A landscape with many valleys, sampled at points; each row gives a point and its height.
A ball rolls from a point to the lowest of its 2 nearest points, and stops where none of them is lower. Distance is the straight distance between rows; heights are no part of it.
z963 height 537: [135 153 198 157 127 204 158 129 111  46 118 109 128 166 138 125 129 119
 106 148 147]
z554 height 884: [133  80  73  93 112  92 139 152 136 136 134 155 110 115 137 122 130 161
 176 107 104]
z805 height 175: [111 139 123  67 169 113 100  90 150 123 124 165 143 128  59  99  65  77
 100 169 143]
z452 height 775: [170 131 144 186 104  97  49 136 163 111 131 118 133 105  88  81 155 177
 141 131  91]
z750 height 361: [119 106 155 116 156 125 137 103 149 115  78 156 183 162  73 138  71 117
  90 170 185]
z252 height 541: [157 110 109 223  91 128  71 107  96 131 121 134 107  96 132  89 135 191
 133  86  99]
z440 height 787: [144 147 128 121 156 143 135 153 163  87 134 110 129 111 151 116 160 112
  74 111 121]
z854 height 501: [104 177 146 162 113  88 110 154 158 109 113  82 115 139  93 103 158  73
 155 150 123]
z655 height 185: [142 150 185 153 164 132 152  94 132  98 112 121 155 171 124 139 131  98
  49 145 140]
z326 height 269: [ 81 120 124  95 135  93 101  89 105 117 169 148 144 101 149 144  52 105
 172 185 163]
z132 height 295: [112 151  97 171  72 101  72 158 141 153 162  75 130  93 102  85 161 133
 132 113 109]
z398 height 860: [124 111  79  66 134 122 126 142 141 125 149 149 105 128 160 107 134 148
 136 100 134]
z469 height 737: [133 123 139 181 116  73 104 148 146 108 125 113 133 124  97  93 159 155
 166 150  81]
z781 height 572: [125 192 144 123 141 121  95 139 161 137 133 106 106 114 113  93 154  44
 131 103  85]
z366 height 625: [151 112 128 128 154 200 182 141  85  83 125 139 106 163 157 182 130 134
 145 141 132]
z379 height 314: [ 79 131 127  83 131 122 117  96 110 169 156 141 110  77 147 163  72 127
 186 171 149]
z103 height 335: [107 108 129  61 152 130 139 118 150 138 152 133 130 106 146 141 107 148
  79 131 144]
z464 height 378: [101 118 140  79 158 112 118  90 130 143 134 130 156 136 112 135  94 122
  91 161 162]
z909 height 408: [101 122 106 119 101 125 149 127 108 205 126 103 117 126 149 140 168 146
 168 105 142]
z686 height 673: [161 125 128 171 100 142 112 164 139 120 171 104 116 103 174 147 157 171
  98  90  79]
z792 height 123: [126 131 117 102 168 127  86  83 169 137  73 167 151 155  27 106  54  90
  75 171 154]
z861 height 536: [122 133 173 150 107 124 157 140 112 112 104  97 110 180 167 113 152 127
 151 119 138]
z667 height 772: [154 137 160 187 114 102 114 157 153  75  86 101 118 149 126 109 154 139
 157 139 114]
z622 height 396: [102 107 166 126 137 116 167 104 125 120  78 164 165 160 123 181  93 116
  99 154 166]
z985 height 694: [171 106 111 172 115  94 125 151 132 128 143 129 158 107 125 101 165 175
 151 107  63]
z681 height 229: [143 171 160 163 162  92 139 119 149  91 145 112 143 153 102 134 149  87
  74 125 125]
z685 height 182: [139  82 184  81 145 150 129  73  95 138  97 151 117 157 156 125  73 162
 149 165 153]
z917 height 334: [100 108 131 100 123 121 162 131 127 156 101 151 122 119 151 184 137 136
 149 150 147]
z246 height 752: [144 141 119 125 127  87 128 165 167 115 157 111 129 118 137 117 165 119
  99 110  75]
z598 height 112: [130 159 127 106 184 110 131 135 167 104  82 160 135 159  76 116 114  46
 127 137 141]
z247 height 812: [159 162 134  86 185 133 133 157 171 109 147 129 132 125 116 115 144  73
 105 109 100]
z534 height 542: [101 131 119 159  91  73 141 128 116 145 164 109 133 132 120 146 178 121
 154 156  83]
z918 height 452: [122  94 164 121 148 216 178 110  74  91  91 141 140 158 135 174  86 135
 103 175 128]
z929 height 153: [ 72 121  90  86 171 116  77 108 146 116 151 129 160 102  80 152  76  65
 119 175 178]
z302 height 488: [128  97 153  93 149 204 160  94  99 125 102 156 103 109 141 167  92 166
 109 178 119]
z344 height 453: [ 93 123 127  96 127 129 138 128 129 153 122 103 133 158 148 115 133 132
 159 117 169]
z46 height 371: [129 125 109 190  84 109  84 171 127 147 154 119 159  87 100  60 141 159
 139  81  91]
z847 height 865: [136 144  86 150 108 142 125 181 143 123 139 139 118 107 145  68 137 149
 106  46 112]
z784 height 236: [181 125 112  97 124 176 155 125 113 154 128 150  88 104 168 187 138 151
 126 115 100]
z34 height 82: [126 159 148 144 125  98 161 106 157  90  94 163 167 200  78 145 119  54
  93 123 181]
z371 height 909: [112  92  51 108 113 112 109 159 115 174 175 155 124 115 131 110 120 140
 164  78  91]
z621 height 124: [101 118  67  86 124  94 124 169 149 129 163 105 132 118  96  96 136 104
 167 113 127]
z291 height 377: [133 150 131 153  97 148 123 115 115 155 152 115 119 111 174 101 159 164
 107  73 133]
z532 height 606: [131 169 108 121 131 101  91 162 169 123 149 104 118 127  95  71 162  89
 161  89  88]
z591 height 284: [177 121 126  74 141 139 121 109 125 154 126 162  81  80 175 191 100 139
 159 128 134]
z75 height 260: [112 126 105  85 108 149 132 121 118 198 160 155 107  97 163 126 133 148
 132  82 116]
z774 height 228: [141 134 119 137 141 226 165 125  65 141 118 120 103 119 162 154 136 162
 139 101 139]
z329 height 498: [125 152 156 159  93  99 145 119 128 132 138 109 120 146 151 140 167 144
 129 133 116]
z776 height 587: [172 131 128 221  90 133 109 114 103 167 130 102 105  94 150 134 168 178
 134  84  91]
z689 height 370: [145 120 142 109 120 127 166 129 111 197  83 122 102 125 143 187 145 147
 174  99 136]
z842 height 442: [130 167 154 175  91 116  91 127 139 134 137  89 109 126 150 103 161 155
 131 107 149]
z102 height 186: [159 118 133 113 148 143 158 112 119 120 148 134 122 113 173 195 141 138
  98 130 117]
z803 height 629: [165 137 118 211 107 182 109 127  93 118 158 124 100  89 156 156 152 172
 126  91  89]
z381 height 231: [ 84 131  99  96 127 118 107  79 115 114 112 144 149 150  67 113  70  66
 109 195 185]
z626 height 658: [177 107  88 173 117 132 142 141  99 159 148 151 135  93 133 116 152 176
 144  61  61]
z370 height 571: [149 142 144 172 114 170 147 145  95 108 125 104 102 154 179 136 159 168
 149  97 127]
z761 height 833: [137 121 113 117 126 156 153 157 140 106 108 138 102 139 161  94 150 140
 136 101 150]
z123 height 494: [159 139 132 181  89 118  58 125 113 109 147  88 108 119 132  91 149 179
 119  73 122]
z424 height 803: [147 136 115 160 124 113 139 175 166 107 103 104 109 132 129  83 165 139
 144 111 132]
z763 height 532: [129 118 124  88 148 213 141 132 122 128 127 152 116  84 151 146 117 174
  93 131 140]
z136 height 77: [135 151 143 105 167 137 125  93 157 136  75 172 153 187  49 124  85  51
  93 143 157]
z212 height 195: [ 87 126 120  75 107 161 134 106 104 188 136 144 122 106 161 112 127 157
 109 135 157]
z128 height 935: [ 83  96  58 103  84 120 126 139 114 175 172 129 118  98 138 151 130 114
 172 133 114]
z677 height 322: [ 56  97 102 115 118  97 143 144 120 141 121 124 122 137 114 174 128  96
 162 169 157]
z347 height 628: [169  89 109 149 135 133 167 145 108 146 114 142 106 109 155 144 158 164
 152  98  75]
z269 height 54: [133 116 110  91 166  80 133 167 158 106 131 105 134 132 123 121 139 106
 141 119 137]
z284 height 567: [129 123 196 136 118 172 189 127  98  82  93 144 142 196 147 127 123 118
 109 146 142]
z991 height 125: [126 103 148  66 134 165 153  94 104 156 106 147 118 138 177 130 119 171
 142 133 153]
z439 height 315: [124 133 104 129  80 140 130 149 123 186 175 139 128 120 168 115 134 141
  95  58 104]
z27 height 538: [125 185 184 160 162 101  93 118 161 114 100  97 107 143 101 119 148  50
 143 126 115]
z697 height 209: [ 73 113  97  98 161  94 116 123 129 102 136 135 143 119 106 151  81 106
 148 189 191]
z572 height 423: [135  76 166 118 163 166 163 102 102 124  95 155 155 150 135 194  82 142
 119 155 167]
z751 height 457: [121 168 159 119 146 125 142 153 148 121 110  90 130 162 114  86 148  87
 134 138 150]
z649 height 330: [117 112 104  86 125 105 114 119 122 178 128 156  93  84 155 167 102 141
 200 133 143]
z83 height 838: [162 150  98 188 117 159 125 166 126  90 127 119 110 118 136  83 143 166
 139  80 111]
z720 height 96: [148 131 129 130 158  89 163 115 141  84 120 165 156 193 117 153 113  99
 105 124 167]
z837 height 715: [172 128 136 175 123  95  98 142 154  90 158  81 123 110 138 122 155 143
  99 105  77]
z312 height 304: [113 107 161 111 112 103 107  68 130 115  84 159 176 162  81 111  25 132
 121 174 178]
z385 height 649: [122 157  96 144  83 107  89 176 137 120 169 127 123 117  99  63 157  97
 156 135  61]
z746 height 230: [151 126 159 114 165 150 149  97 148 118 109 138 173 140  85 126 112 124
  30 149 134]
z471 height 111: [101 146  93  74 171 100 118 157 155 108 117 119 127 132  87 127 131  48
 133 141 148]
z819 height 806: [151 153 141 173 114  77  40 146 177  97 130 103  97 100  94 109 149 122
 136 130  78]
z485 height 206: [ 98 151  95 125 102 120 128 170 149 165 150  83 139 108 120  95 152 121
 128  94 127]
z537 height 293: [121 103 135 101 157  96 141 106 132 125 112 153 126 126 159 191  82 137
 167 154 172]
z941 height 422: [ 66  95 130  78 131 114 101  69 109 152 147 126 165 107 110 135  62 136
 109 204 160]
z163 height 178: [155 107 149  91 118 225 161 108  66 162  84 151 105 128 152 147 118 148
 150 131 158]
z445 height 137: [161 116 132 126 171 134 174 118 122  88 118 147 135 161 149 171 118 124
  82 139 144]
z186 height 270: [ 60 112  62  95 151  97 131 137 113 116 137 104 167 119  95 168 129  77
 126 173 168]
z20 height 601: [159 111 138 154 121 158 182 136 110 106 105 148  97 147 165 163 152 152
 158 119 112]
z527 height 242: [119 102 159 101 149 100 124  78 117 130 104 166 147 147 131 142  39 148
 142 172 174]
z364 height 579: [136 155 174 190 122 193 115 146 119  57 133  87 110 125 152 131 161 141
  94 140 151]
z74 height 534: [105 110  78 161  75  98 116 145 106 163 181 104 149 105 111 109 164 129
 173 140  73]
z755 height 281: [136 126 158  98 151 155 149  93 139 129 152 120 140 142 143 115 126 139
  55 150 123]
z122 height 497: [149 169 207 151 141 145 129 140 142  67 100  82 121 164 130 107 149  98
 123 136 151]
z61 height 419: [100 148 151 103 142 108 155 109 141 122 123 123 140 161 110 114 138 101
  99 160 157]
z303 height 425: [129 124  95 198  72 114  93 143  82 191 163 142 178  85  94  91 127 164
 132  87  67]
z414 height 477: [135 111 101 157  75 113 117 138 106 207 169 142 139  94 118 132 149 144
 152 103  50]

Where does a ball stop that starts at each point below?
z74 -> z269
z649 -> z136
z371 -> z469

Call two points neighbours if one is among the 2 nearest of the other. Go from one point of each pair to the other, from neighbour to neighbour, staying as low as possible. Name the highest point that can't be avoided.
z929 / z136 -> z381
z655 / z136 -> z941
z136 / z991 -> z917
z136 / z269 -> z598
